A landscape with many valleys, sampled at points; each row gives a point and its height.
From any point a ball takes the steepest step (drop divided by distance) to one of its 2 nearest points. It stops when none of these is lower. Distance is the straight distance between rows; heights are no part of it.
z_71: [2 -18 57 31 40 87 14 -5 -68 66 66 -68 8 24 -19 -17 -5 11 -5 11 37 11 -27 -7 29 19 27 -22]  h=15.4
z_391: [9 6 -52 24 -55 -6 41 54 106 -55 23 1 -39 12 -54 21 23 -36 -13 6 -50 37 28 7 -27 -10 -2 64]  h=43.1
z_877: [8 22 44 -76 19 44 41 5 -12 -30 -34 -49 -7 -21 -6 31 -62 9 -7 26 -21 43 -23 1 20 -29 15 -60]  h=32.6
z_35: [-1 -1 -18 26 13 -58 25 49 -10 -45 30 -1 -20 -56 22 -42 -2 6 -16 -8 17 32 23 15 6 -27 5 24]  h=66.3
z_809: [-42 10 26 9 23 40 16 32 -3 40 9 -47 39 18 -51 -37 13 30 2 -20 31 -29 48 -32 47 13 -15 -36]  h=33.0
z_463: [-52 17 35 -15 -54 -16 7 34 49 75 -12 9 -26 30 -44 38 -1 -14 -8 -28 -5 16 77 -31 -29 -22 -25 17]  h=32.8
z_265: [-7 -1 15 52 -38 16 17 -35 -36 33 2 51 0 -21 -6 27 24 38 -14 7 5 15 21 -1 58 -33 -2 -25]  h=20.9
z_799: [57 46 34 -31 -4 3 15 33 -86 -22 -12 -21 16 -28 44 16 6 -47 34 2 34 66 -5 31 49 -27 -52 -9]  h=3.3
z_379: [25 9 62 -10 -26 -26 -27 7 -12 69 17 -30 13 25 35 -18 -20 -34 18 -12 -4 29 -41 -35 28 -12 53 -7]  h=31.5
z_389: [-10 -19 12 -25 27 4 -28 6 3 3 -40 -59 46 -16 17 7 -8 -11 -34 -4 -48 -10 -22 34 22 75 40 -8]  h=19.4
z_781: [-7 -23 -51 -11 -4 10 -34 -3 4 1 7 -3 -25 66 -16 -46 104 -15 -5 -6 33 -90 -43 -36 -75 -15 -39 -41]  h=32.5
z_403: [23 9 31 19 -4 0 58 -34 -103 37 1 14 -27 70 -20 -9 29 0 36 -1 49 16 -32 2 -2 24 -29 -19]  h=27.4
z_964: [11 -30 40 45 -8 44 26 -43 4 38 47 29 14 -39 1 44 -1 -32 36 26 22 3 9 -27 15 34 -6 -28]  h=5.3
z_253: [2 -30 -25 -9 -23 -10 18 21 3 14 -1 -11 36 -3 28 -4 25 -96 1 -14 17 19 -53 -9 -74 -1 -63 -41]  h=36.5
z_679: [-2 -42 -8 45 -38 -7 11 -14 -38 15 47 49 -15 -42 26 39 -22 42 -31 -5 22 31 -3 8 17 -66 8 17]  h=18.2
z_152: [-10 3 6 32 31 -42 -2 26 7 6 -34 9 -2 25 12 -35 23 0 -6 -23 -29 -1 69 2 15 16 15 40]  h=19.8
z_474: [9 36 23 34 -3 60 -55 -11 58 -39 -33 14 -17 -11 1 27 -58 0 15 15 -63 67 12 32 64 14 54 10]  h=20.1
z_92: [-11 13 12 33 18 -28 12 1 28 0 49 43 -25 -15 -21 -8 -34 19 -15 -6 11 31 25 48 -42 8 -16 73]  h=12.9
z_69: [-23 19 -11 -30 -8 33 18 3 13 6 8 -35 -21 54 -55 -49 21 -9 45 -18 44 -32 -30 -35 -60 -10 -18 -33]  h=33.2
z_569: [-21 48 -13 -29 8 -38 -77 17 25 -26 -72 29 -29 -53 -60 18 7 -34 -27 32 -56 56 27 19 40 -29 12 28]  h=45.1
z_422: [45 30 75 -50 -10 -28 -32 4 -30 69 26 -36 21 19 1 9 -36 -47 48 11 25 32 -33 7 1 -3 -26 -3]  h=29.5
z_981: [6 -21 -36 1 -19 32 52 -64 -7 -15 -20 20 17 41 63 27 -31 20 -27 -19 -19 -33 -35 -8 -19 25 25 5]  h=73.2
z_528: [-37 2 -58 -49 -46 -42 -24 11 6 16 -40 41 27 -22 -57 6 36 -48 5 24 -4 2 -3 10 -16 1 -41 -1]  h=49.4
z_823: [34 10 17 -5 -63 -42 -20 -22 -78 41 -10 -5 -9 23 16 60 69 27 7 12 42 -51 -30 25 22 17 -4 -27]  h=77.4
z_819: [14 92 -14 -36 10 -29 -9 26 24 -80 -74 -25 24 9 22 -9 9 19 -35 -9 -12 38 -21 23 64 -23 4 -29]  h=36.1
z_401: [-4 30 -24 -23 36 40 -37 8 39 -41 -33 -44 10 -4 35 -10 8 -20 -18 -2 -46 23 -34 42 6 41 34 -27]  h=13.5
z_728: [-20 0 -11 6 -78 -6 -55 20 44 20 -44 5 9 -2 -27 37 10 9 -72 -3 -56 19 13 28 36 -45 33 13]  h=24.9
z_350: [26 24 3 27 -20 -7 -48 -33 16 22 26 13 1 65 0 -10 63 13 24 -10 48 -79 -22 -15 0 -22 17 1]  h=27.3
z_452: [-34 43 -40 -50 -13 -47 1 -28 -18 22 -13 12 12 -27 -12 25 8 -30 -1 8 33 -19 -28 -27 7 1 -33 -2]  h=50.4
z_48: [-27 13 -4 -58 33 -6 -27 -28 -65 7 -40 13 4 -28 29 -2 -24 23 -84 -14 -7 35 -8 4 40 -81 -6 2]  h=43.4
z_395: [28 10 3 -23 44 71 1 -14 -13 -25 -66 -8 -12 20 38 11 56 -12 1 -5 -41 -52 44 42 -20 25 20 0]  h=74.9
z_856: [3 -61 -3 -38 12 -44 11 19 2 -17 40 -34 15 -30 -19 -13 -86 -8 -29 22 -11 46 -15 0 -22 -24 35 32]  h=19.2
z_135: [-57 -48 -42 -10 -37 -19 -1 0 -31 0 -6 66 -6 5 -43 1 -37 45 31 23 27 -40 23 0 -2 18 -4 -1]  h=36.6
z_933: [-46 -65 -21 39 5 -21 20 15 55 32 -7 11 -23 30 -65 20 -2 -28 -33 4 -49 -11 96 -57 -4 24 -10 73]  h=29.2
z_283: [-7 97 17 -38 70 -47 -52 7 38 -61 -83 -3 -12 22 10 17 -24 15 -60 -12 -38 46 -11 -10 89 -29 0 -5]  h=37.9
z_162: [-1 -5 27 46 -58 -24 5 16 -6 26 -25 11 -4 1 -23 19 39 25 -55 -11 -17 26 42 4 32 -49 36 3]  h=22.8
z_943: [23 -81 -22 29 -45 21 16 -31 -68 -15 34 17 -12 40 93 24 -21 -13 23 -18 17 -3 -46 -17 -10 -23 46 12]  h=26.6
z_233: [-31 -21 -36 -31 3 46 -16 23 -18 -4 25 -11 -35 7 3 -54 34 -15 37 2 23 -57 -34 -15 -85 0 -9 -38]  h=31.2
z_970: [15 35 73 5 25 39 -9 -8 -18 47 5 -30 -1 53 -57 40 -26 47 14 13 7 41 8 62 31 49 31 4]  h=14.6
z_691: [-20 4 49 15 -47 -18 45 45 30 30 -34 -20 -33 46 -65 48 -19 17 -21 -24 -33 22 89 23 -5 13 5 38]  h=33.5
z_177: [59 33 20 14 40 71 18 -42 -35 -10 24 -69 -16 45 36 -15 46 -56 -5 -6 18 -29 -59 -4 -25 15 4 -4]  h=23.7
z_447: [66 -12 15 45 7 -6 -26 -69 -44 20 14 15 -16 96 10 -23 75 -8 -6 -17 51 -68 -51 -14 -24 -26 -35 -12]  h=29.0
z_408: [19 30 25 -22 21 18 25 -16 22 -37 -16 -14 9 -47 -20 7 -31 -6 13 27 -32 23 -3 -17 21 15 38 -25]  h=29.8
z_817: [-55 19 -67 14 -48 -17 -18 15 40 -17 25 52 -2 -26 -46 20 -17 64 22 10 5 -38 16 7 29 12 9 28]  h=38.1
z_658: [3 42 38 -14 48 81 5 -32 -6 -7 -41 12 22 -3 -2 -12 2 40 -30 -9 -29 56 -35 41 15 9 3 -68]  h=17.6
z_32: [-22 24 -21 42 15 30 63 30 35 -25 -12 -19 -22 -10 -71 -38 26 9 25 -4 -16 43 7 22 -6 46 49 -10]  h=63.0
z_222: [19 -60 15 10 -21 -48 46 14 -85 9 -5 -9 15 -16 56 38 -51 -7 -18 11 -11 7 27 -7 71 20 3 31]  h=17.3
z_289: [32 -7 -21 4 -14 75 21 -57 -37 -32 -46 11 -3 80 53 23 42 -27 -15 -18 -10 -43 0 25 -29 11 6 1]  h=74.1
z_144: [-26 0 -30 23 9 6 71 1 33 -13 19 8 -5 6 -86 -43 -31 24 34 6 6 7 5 -27 -11 19 40 10]  h=62.4
z_997: [-24 -19 11 34 -19 -46 0 25 -22 43 -2 36 -4 38 4 -35 21 -38 5 -33 20 18 53 -22 -3 -7 -6 17]  h=22.4
z_221: [-20 -28 -2 77 3 13 4 -13 38 -5 12 62 -13 -76 -47 -31 -42 -12 5 20 -59 51 45 -11 2 -7 -1 51]  h=6.2
z_271: [9 45 30 37 7 62 -34 -36 7 -5 5 23 -12 -76 40 47 -13 -23 27 21 -40 45 7 34 45 41 34 7]  h=16.7
z_64: [-41 -60 -27 61 -9 -30 -4 22 4 21 18 39 7 12 30 12 38 -8 15 1 62 -48 63 -52 31 28 -57 -23]  h=28.8
z_623: [3 -17 -63 -21 -2 -11 -21 1 -7 -24 10 -1 61 -54 50 4 -65 -13 -29 -24 -7 5 -5 -42 57 -75 -12 16]  h=45.0
z_939: [-7 -47 -27 26 21 1 9 -31 -78 -8 45 14 -15 12 -1 -14 23 -16 31 22 78 -61 -39 -16 -16 28 -30 -22]  h=54.7
z_855: [-7 34 15 -34 32 -11 2 -12 -9 -22 -50 -8 -4 -37 -19 18 -13 49 -80 3 -36 1 46 -24 57 -47 5 -3]  h=41.5
z_868: [-45 -3 -31 29 -52 -28 -3 53 81 27 -3 14 -4 28 -55 33 8 -3 -3 -19 -31 -24 84 -45 11 14 -36 48]  h=31.4
z_387: [-10 56 -19 47 36 -1 48 -16 -15 3 -35 18 -17 1 19 -9 43 17 -19 -39 5 -1 42 9 30 22 8 16]  h=16.5
z_551: [-1 -70 -14 20 -13 -19 -20 0 13 3 -27 58 44 -22 -16 -5 63 -2 -28 8 -10 -20 38 47 -36 -6 -72 -30]  h=33.6
z_688: [-20 10 -31 -7 -13 -47 -69 -10 33 15 -46 60 -29 -53 -54 11 2 -39 0 32 -78 25 32 3 0 20 10 71]  h=46.2
z_847: [11 -3 -5 -73 -8 19 4 7 -2 2 -4 -46 34 20 5 -28 -20 -77 -4 -11 7 19 -70 -9 -60 -20 -23 -30]  h=38.8
z_617: [-11 26 34 16 -5 -21 -65 11 39 16 -24 26 -19 -38 -88 -2 28 10 -19 30 -39 61 43 26 18 -42 19 15]  h=44.1
z_886: [-42 -6 -4 -24 5 50 -73 4 41 42 -11 -7 -7 -7 -15 -32 71 32 -17 -9 -48 -22 2 -19 -28 -19 50 -34]  h=41.6
z_606: [33 29 90 -7 -37 -33 8 4 22 42 -9 -21 -13 18 -48 80 -21 18 5 18 -20 3 78 15 25 0 -16 32]  h=34.3
z_58: [4 80 38 -75 39 48 -19 5 -7 -68 -35 -42 -38 -23 -12 64 -14 31 14 46 -2 30 -13 27 45 -4 33 -53]  h=34.4
z_729: [62 19 46 -13 33 33 -36 -31 -24 -43 -52 10 3 10 18 -10 39 15 8 10 -23 -8 5 91 -24 11 20 -7]  h=75.7
z_426: [21 0 -7 -65 17 -22 -35 -54 6 9 -28 -13 38 10 42 16 -49 -26 -25 5 -42 -18 -55 9 -9 45 27 28]  h=16.3
z_291: [-14 -16 -39 31 -33 44 4 4 104 -21 15 28 -14 -25 -36 38 7 -1 -41 12 -79 9 43 15 -33 4 -25 48]  h=44.9
z_384: [-13 -55 -13 58 -22 -50 5 23 3 -6 24 19 -5 -53 39 20 8 17 -8 14 20 -45 53 -54 44 -8 -25 8]  h=31.8
z_335: [-20 -18 17 25 6 25 38 1 -4 19 -23 23 -46 68 5 5 80 -27 36 -21 43 -42 66 -68 -26 -21 -43 -45]  h=38.5
z_599: [-2 7 1 -7 17 51 44 -38 -33 8 2 -33 -17 53 -23 -51 47 -6 2 -20 47 -58 -25 -76 -36 -33 -46 -65]  h=35.0
z_477: [16 12 -12 -37 21 -12 3 14 56 -45 -9 -33 30 -10 -5 -33 -40 -4 -3 1 -15 -1 19 -35 32 -20 16 18]  h=26.2
z_252: [41 34 65 10 -61 25 -3 10 -57 37 -27 -17 -8 26 -12 37 77 33 35 1 16 -20 -17 69 20 30 -15 -66]  h=77.1
z_996: [-26 -98 -25 -1 23 -16 54 -22 -28 22 44 -1 28 16 3 -17 -23 -1 -19 -1 65 -12 -43 -71 -47 -15 -84 -69]  h=58.0
z_318: [-27 -71 -13 6 1 -20 67 -10 29 13 22 0 33 -7 -30 18 5 -2 -30 13 32 -34 9 -44 -52 30 -72 -52]  h=60.4
z_360: [-16 -9 -52 -21 -5 17 -18 -26 -38 -18 8 -1 22 28 17 0 -59 60 -35 -21 31 9 -40 43 35 -31 16 25]  h=70.6
z_659: [-17 -37 -19 -35 -34 -16 -14 3 -22 1 -48 18 15 8 -27 -3 52 1 -36 5 2 -6 1 36 -48 -25 -24 -35]  h=36.7
z_934: [37 20 29 -25 20 19 0 -31 -17 5 -13 -50 -11 50 5 14 25 -19 -9 0 0 -18 -21 0 13 -1 46 12]  h=20.6
z_704: [-18 -14 -35 24 30 -6 4 9 30 -21 26 48 -45 -7 35 -13 87 -4 32 6 27 -56 31 0 -80 28 -42 1]  h=19.9
z_682: [24 16 -19 10 -26 -32 24 16 47 -25 -29 4 22 -54 37 17 -15 -45 -31 -13 -57 48 -17 33 21 30 -11 29]  h=28.1
z_640: [-26 -47 -42 -29 -35 -52 -29 7 10 -1 -39 63 -7 -60 -27 18 17 -36 -6 36 -67 2 23 -14 -23 -13 -22 20]  h=47.9
z_168: [-23 -71 -29 51 33 -20 14 19 28 6 17 17 1 19 31 -8 69 -17 23 -1 67 -64 31 -27 -45 68 -81 -43]  h=25.2
z_219: [-24 -35 -13 13 61 58 14 -10 46 3 -30 -11 25 36 -35 -11 -12 -14 -49 -8 -74 12 41 7 -23 47 44 37]  h=20.5
z_591: [-4 -45 -28 -60 6 -18 -10 31 24 -13 40 -38 12 -36 -21 -38 -50 -21 36 24 -13 15 -58 18 -72 25 31 -2]  h=24.7
z_433: [19 67 3 -3 33 -46 -23 -5 44 -63 -65 -23 -13 -18 -18 5 -37 14 -62 4 -55 42 28 -37 101 -45 5 40]  h=39.4
z_524: [9 -22 -60 -24 25 12 40 -30 -37 -52 -16 4 23 -14 4 -32 6 -53 -5 8 -4 10 -58 9 -51 35 -2 -6]  h=32.7
z_927: [8 16 21 -44 97 18 -80 -14 15 -22 15 -21 23 2 -8 -49 -53 17 15 35 13 9 -15 40 -5 21 22 10]  h=28.3
z_414: [42 -44 -5 -10 -15 -62 -2 -15 -87 1 3 3 26 -32 89 25 -43 -6 -16 -14 -14 21 -34 32 30 -1 24 26]  h=11.2
z_638: [30 26 -37 -20 -15 -32 -5 77 39 -92 7 -38 -30 -19 21 8 -80 12 -7 8 -4 34 8 33 33 -35 -8 40]  h=68.2
z_247: [30 -58 -24 -14 -2 -65 12 2 -26 -21 30 1 35 33 40 -46 -48 29 10 -13 21 -33 -33 8 -40 2 5 25]  h=26.7
z_368: [-19 51 31 28 39 -17 -14 63 38 -16 13 -2 -7 -31 5 -71 -9 14 5 -14 19 55 21 40 0 -20 -12 -13]  h=65.6
z_66: [20 -30 -27 -37 5 4 54 -41 -64 -3 15 -24 -8 18 -13 -14 -19 -68 5 -13 21 7 -87 -30 -79 -16 -14 -15]  h=36.3
z_255: [24 -41 13 39 -11 -1 -12 -6 17 11 4 33 37 10 3 -9 67 -2 2 5 48 -55 17 9 -38 22 -71 -51]  h=29.6
z_812: [-37 -15 -16 -53 0 -8 -46 9 -4 21 -46 -7 8 -10 -7 -57 58 10 -21 4 -40 -29 -36 -4 -52 -4 18 -49]  h=39.3
z_367: [-9 -26 25 70 -47 -54 33 42 -12 20 36 32 -62 25 0 -2 42 -13 1 -17 49 29 38 -25 -10 -41 11 23]  h=23.9
z_603: [-36 40 -3 -3 50 -1 -11 90 67 -22 22 -5 -21 -80 -54 -54 24 19 31 0 -20 47 28 28 -25 28 -8 -8]  h=64.9
z_81: [37 42 62 9 43 28 -22 -23 43 8 -18 -24 19 46 -15 18 -9 33 8 -9 -26 2 27 16 28 28 55 17]  h=17.2
z_82: [-11 -2 25 44 -47 2 -12 20 21 11 54 29 -77 10 -2 28 38 3 42 0 24 6 47 7 -27 -33 48 38]  h=25.0
z_394: [3 -36 -17 8 -28 -52 19 -10 -31 2 -4 28 -12 -20 -20 -26 -2 42 39 26 -2 -19 -23 7 -24 22 53 -11]  h=34.6
z_478: [-2 -31 -12 -18 -29 -12 -61 -3 16 13 10 22 31 -8 46 -40 -18 -3 45 1 -23 -21 -30 -44 5 -55 64 -14]  h=40.2
z_494: [67 -45 9 -23 -36 -46 -2 7 -41 -14 8 -9 19 30 71 -7 -65 36 16 -22 3 14 -52 38 -12 -16 25 13]  h=19.6
z_15: [43 8 6 18 -25 0 12 4 -68 -26 27 1 6 -51 33 6 -25 -47 71 15 53 35 -30 43 20 21 -11 -6]  h=8.0
z_674: [-30 -2 -5 68 6 0 14 -8 48 5 40 76 -51 -30 -33 11 -15 -19 20 7 -13 15 62 -11 -25 11 5 79]  h=10.3
z_431: [-39 13 -11 17 18 23 12 40 73 5 19 -38 35 7 -15 -60 -9 18 -5 -32 3 -17 17 -46 34 10 9 -12]  h=30.2
z_237: [18 52 -21 46 -11 3 -1 0 85 -22 9 7 -37 -38 -56 48 29 28 -17 6 -47 14 23 52 -11 22 26 41]  h=46.5
z_3: [41 50 34 2 17 -31 14 -24 -42 23 -31 10 -3 65 -23 -34 10 -19 62 -31 28 -5 -23 31 -15 55 -15 11]  h=28.9
z_532: [26 12 -3 6 -10 26 -38 4 -21 -27 22 -12 2 -51 57 40 -47 -22 55 27 8 -8 5 50 41 41 19 25]  h=12.5
z_655: [18 37 -14 -25 -20 8 26 27 -24 -29 -25 -38 -10 10 22 -25 55 -21 -22 -32 46 -45 -38 45 -49 -8 -67 -36]  h=30.4
z_541: [-29 -26 -14 16 35 33 2 21 88 25 -19 -5 11 16 -65 30 -7 -14 -3 -8 -93 -23 79 -18 -31 58 21 64]  h=25.6
z_598: [-19 -61 -61 7 -19 -99 -11 9 -15 12 17 26 10 31 15 -17 21 -39 38 8 69 -55 -15 -60 -14 24 -34 15]  h=52.8
z_807: [-50 -50 -77 -1 -17 -15 11 20 14 -3 13 26 26 -45 40 -24 -29 4 -39 -23 -3 -5 1 -61 -4 -70 -23 -7]  h=41.9
z_151: [14 -16 -26 -8 -26 24 -60 -33 62 -8 39 28 20 -22 34 16 -47 -29 31 11 -36 -5 -18 -46 24 -41 53 57]  h=42.6
z_24: [21 -41 -27 -2 -16 -26 33 -30 -64 -13 14 -3 -31 25 22 -43 -32 32 51 -6 13 -47 -65 -21 -49 -8 50 -14]  h=31.9
z_663: [13 50 -28 -13 -7 -13 -36 20 36 -71 -1 -28 5 -25 46 47 -111 17 -26 -7 -6 51 -36 25 70 -24 -18 30]  h=69.0
z_207: [9 6 63 -46 -15 1 14 13 -84 82 51 -26 -1 60 19 25 -46 -3 37 1 44 8 -22 -17 12 9 -43 5]  h=28.0
z_960: [-8 -20 19 87 -29 -25 3 -12 8 26 61 58 -27 -21 17 18 -20 56 -26 -7 36 6 33 21 -16 -16 -9 44]  h=15.5
z_698: [-43 18 -47 2 53 24 23 65 39 -36 -20 -4 -19 -40 -49 -41 32 12 48 -4 -23 11 16 50 -56 79 10 -24]  h=63.9
z_300: [43 45 -26 -14 14 6 -73 -11 89 -49 2 -17 38 -37 32 5 0 -1 -28 6 -36 9 -71 43 20 4 30 -11]  h=6.5
z_213: [1 -11 32 28 36 63 60 -26 -2 22 38 -21 40 -26 20 -16 -22 -39 39 8 16 -5 5 -63 27 26 -4 -26]  h=11.6
z_740: [9 28 53 -17 26 29 23 0 -11 13 40 -45 14 -9 27 -33 -66 4 59 2 19 15 -4 -64 65 2 25 -13]  h=17.8
z_581: [13 -17 -10 -9 -28 -6 19 -5 20 10 -1 12 30 -57 23 23 18 -54 -30 -2 -22 34 -55 54 -44 20 -23 -20]  h=32.4
z_250: [-11 1 55 -70 -1 -15 65 21 -62 48 11 -35 0 53 26 11 -52 35 -4 -10 31 -6 21 -38 -3 -19 -53 7]  h=26.4
z_137: [4 43 -19 24 -25 4 41 11 58 -38 18 17 -47 -13 -37 32 20 -24 -5 10 -12 24 41 -30 -7 -70 13 44]  h=42.0
z_96: [23 -97 -1 34 -63 -26 25 -11 -49 13 21 46 0 -12 80 62 -21 17 6 -11 15 17 -22 -12 -21 -32 8 -17]  h=22.5
z_562: [-22 -2 2 21 -27 25 45 -24 7 27 -7 22 -4 46 2 -9 56 7 -10 -20 34 -29 4 -70 -6 -30 -35 -65]  h=36.9
z_678: [-2 -48 17 -31 57 28 -39 12 10 -20 18 -27 59 -18 -14 -62 -46 27 8 21 -8 -32 15 13 -14 21 8 -6]  h=32.9
z_608: [-3 75 3 7 5 17 30 -15 -76 21 7 -1 -39 10 -1 0 46 7 37 -3 52 12 -28 10 35 4 -1 -24]  h=26.3
z_787: [-1 -3 35 -66 90 17 -47 21 -36 -20 20 -56 7 -1 18 -50 -61 5 -4 16 19 41 -57 22 -11 -15 15 -24]  h=25.1
z_365: [4 -15 -30 39 -30 -62 -37 43 26 -29 18 10 -6 -85 13 -10 14 -18 22 21 -21 -13 41 -61 60 -29 5 20]  h=35.1
z_134: [-4 -29 41 13 22 27 6 -37 -3 30 39 4 -5 -24 -36 57 19 -13 13 46 22 -40 44 -7 -24 53 -1 12]  h=9.0
z_380: [19 4 -10 33 30 24 -33 -35 -32 28 -25 -15 -23 99 -43 -29 110 -24 -2 -13 34 -77 -18 -9 -45 -1 -40 -25]  h=30.5
z_576: [-20 20 -14 -5 -44 50 -37 12 53 -20 -31 13 -19 -2 1 25 -28 15 -12 2 -71 37 6 14 20 -28 56 5]  h=22.6
z_758: [-40 -6 -11 5 29 -10 47 9 9 -12 -6 18 -45 86 -19 -7 46 18 -5 -14 37 -46 76 -40 -36 -19 -23 32]  h=39.8
z_755: [-24 -37 13 -7 19 41 -14 -19 46 5 -14 40 22 -22 -26 -35 -37 -7 -25 10 -66 35 31 8 -30 -6 13 20]  h=13.6
z_845: [-56 -36 -28 38 -3 -13 46 -11 41 26 28 24 5 6 -68 3 14 26 -23 9 19 -25 20 -33 -18 33 -3 -14]  h=61.6
z_959: [16 -14 22 25 -53 -48 -19 19 9 9 0 10 -5 -41 16 -22 19 -22 59 4 -15 -6 15 -67 33 -39 63 -8]  h=37.8
z_907: [-20 -7 -48 34 -10 -37 -10 4 -19 23 14 5 5 15 -20 -21 61 -32 44 6 57 -51 -28 -9 -8 53 -10 -8]  h=53.9
z_309: [29 52 -36 -19 -7 -33 37 36 6 -66 -47 -35 10 -10 14 -32 29 -6 -14 -23 -3 4 -38 33 -9 12 -13 -24]  h=33.7
z_872: [44 49 18 -11 4 56 7 -2 -33 -21 -6 -67 0 17 30 -27 33 -25 9 -17 19 -12 -61 41 -25 14 -30 -55]  h=27.2
z_848: [6 6 47 -24 12 -9 -7 30 26 -10 25 -45 -9 -7 14 0 -95 24 15 4 -10 6 35 -41 54 -22 14 30]  h=22.1
z_784: [15 33 62 -11 26 -2 -52 6 11 -8 -69 -3 -12 6 -39 10 43 37 -4 8 -24 31 17 88 8 31 37 -45]  h=76.3
z_268: [-16 35 -12 36 -21 -4 -43 -2 31 17 7 16 -41 40 -21 11 80 20 34 -15 18 -51 38 -1 -15 -10 43 25]  h=26.1
z_444: [-3 -26 -25 -17 -18 -80 7 -44 -17 21 20 28 32 14 3 9 -15 -21 21 5 39 -27 -20 -56 12 -28 -30 13]  h=51.5
z_459: [8 -40 52 -32 0 -26 20 28 -11 8 33 -41 -14 27 -18 -1 -55 -18 -5 12 6 21 29 -22 -4 -29 40 59]  h=22.7
z_450: [-10 -14 13 36 41 11 6 -2 46 14 41 3 -22 -39 27 27 46 12 17 2 -13 -50 51 -1 -70 61 7 21]  h=14.3
z_141: [-13 -28 -19 -17 1 14 -10 -38 -80 44 28 -15 53 36 17 14 -56 40 -37 -11 40 -17 -46 3 48 -11 -21 3]  h=71.4
z_502: [31 -12 53 -14 55 44 -28 4 -82 26 22 -83 11 13 33 -33 -10 12 -29 12 7 14 -73 19 14 3 29 -32]  h=20.0
z_771: [-11 -43 33 -50 -6 -52 38 27 -33 20 28 -35 -22 26 13 36 -53 9 -32 17 34 -22 40 -28 -22 -16 -24 40]  h=24.5
z_546: [-30 62 12 30 54 54 24 -21 -2 -8 -37 26 2 -6 -7 -11 -12 60 -27 -26 -12 34 43 40 39 19 -14 -17]  h=13.1
z_751: [-15 -48 -54 -14 16 -6 17 -48 -35 -2 41 27 17 17 -6 -12 -16 11 12 -1 71 -56 -59 -25 -65 4 -77 -43]  h=55.9
z_745: [32 -44 32 20 -44 7 -3 -34 -52 55 50 -11 5 37 67 10 -25 -14 29 -25 6 10 -78 -27 -6 -22 60 -2]  h=29.7
z_18: [-2 7 49 41 22 50 46 8 -27 44 38 -28 -10 23 -15 24 -11 14 -16 -15 24 35 26 18 35 36 14 31]  h=12.7
z_792: [33 32 0 9 22 -21 21 -10 5 -47 -29 5 29 -72 46 9 -68 -13 -9 -18 -37 80 -56 32 60 12 -22 -23]  h=21.8
z_185: [6 71 44 2 35 72 15 -45 -72 62 -6 11 -25 -2 -1 -5 48 -5 15 -18 18 14 -28 -14 -3 15 -56 -59]  h=24.3
z_281: [-29 8 -49 -51 0 9 -2 29 -4 -35 19 -28 -9 -29 -3 -25 9 -16 27 20 5 -20 -30 11 -47 29 17 -3]  h=28.4
z_273: [-55 1 -87 8 -43 -12 15 19 34 -22 24 42 -23 -52 9 -9 -20 39 -6 -2 -15 -9 -6 -28 -9 -45 3 13]  h=39.6
z_98: [30 -6 -44 14 -23 -39 41 44 -10 -69 37 -12 -29 -23 65 4 -44 28 -4 -13 13 16 0 29 -15 -35 24 61]  h=67.2
z_507: [-20 30 42 -12 11 9 -82 1 57 48 -17 13 -7 1 -57 -31 19 32 20 8 -42 3 31 -6 -3 -37 51 1]  h=43.2
z_67: [-1 33 -25 -18 -33 -24 -40 12 26 -41 10 -12 21 -10 -8 32 -53 72 -40 -1 12 15 -21 67 46 -16 -12 16]  h=69.8
z_701: [-16 -48 -37 13 -24 20 25 -64 -34 33 33 6 30 32 27 48 -35 9 -34 -19 29 -30 -76 -26 -4 5 -5 2]  h=72.2
z_378: [26 -19 7 -42 -2 -5 -39 -40 8 3 -36 35 29 -4 53 1 18 -43 14 16 -43 -40 -5 25 -53 45 -4 10]  h=23.2
z_596: [-20 -53 32 -3 18 48 2 6 -2 18 11 -36 62 -13 -47 -27 -28 29 -32 17 9 -22 42 6 18 9 -16 -24]  h=35.7
z_46: [44 71 64 -34 -6 4 -31 3 -20 21 -38 -35 -21 12 -3 31 27 37 35 6 -19 -3 -28 35 12 54 31 -53]  h=76.7
z_180: [20 82 -20 2 24 -3 -43 -14 60 -62 -40 18 27 -73 28 18 -35 -8 -19 4 -46 55 -67 30 70 18 -14 -29]  h=14.7
z_504: [31 58 73 -35 41 52 10 -55 -61 37 -12 34 -3 4 -1 -3 1 42 16 9 0 43 -19 30 7 -10 -43 -37]  h=21.7
z_345: [14 18 -31 -8 33 -17 -10 -10 -12 -22 -24 1 39 -44 53 -15 10 -15 -78 -18 -9 22 -19 7 27 -64 -15 8]  h=45.3
z_932: [-31 37 -20 -5 -7 1 56 33 58 -16 10 -5 -46 39 -23 -7 34 -18 25 -13 10 -27 66 -75 -33 -29 4 31]  h=40.9
z_935: [45 29 22 -26 -29 25 4 20 -47 -16 -24 -20 30 9 38 44 12 -22 19 12 27 -11 34 23 62 -13 -53 0]  h=7.4

Call two points neighbours if one is among the 2 nearest of the other. Go from one point of each pair to the other, from neighbour to neighbour, staying as low as possible. Name the highest point that can't be avoided.
z_856 and z_426 | z_847
z_221 and z_799 | z_728
z_546 and z_799 | z_781
z_168 and z_18 | z_596
z_426 and z_300 | z_389

Where does a ball stop that starts at each point below?
z_781 | z_546
z_237 | z_856
z_345 | z_18
z_807 | z_414
z_291 | z_856
z_996 | z_168
z_67 | z_168
z_46 | z_168
z_688 | z_168
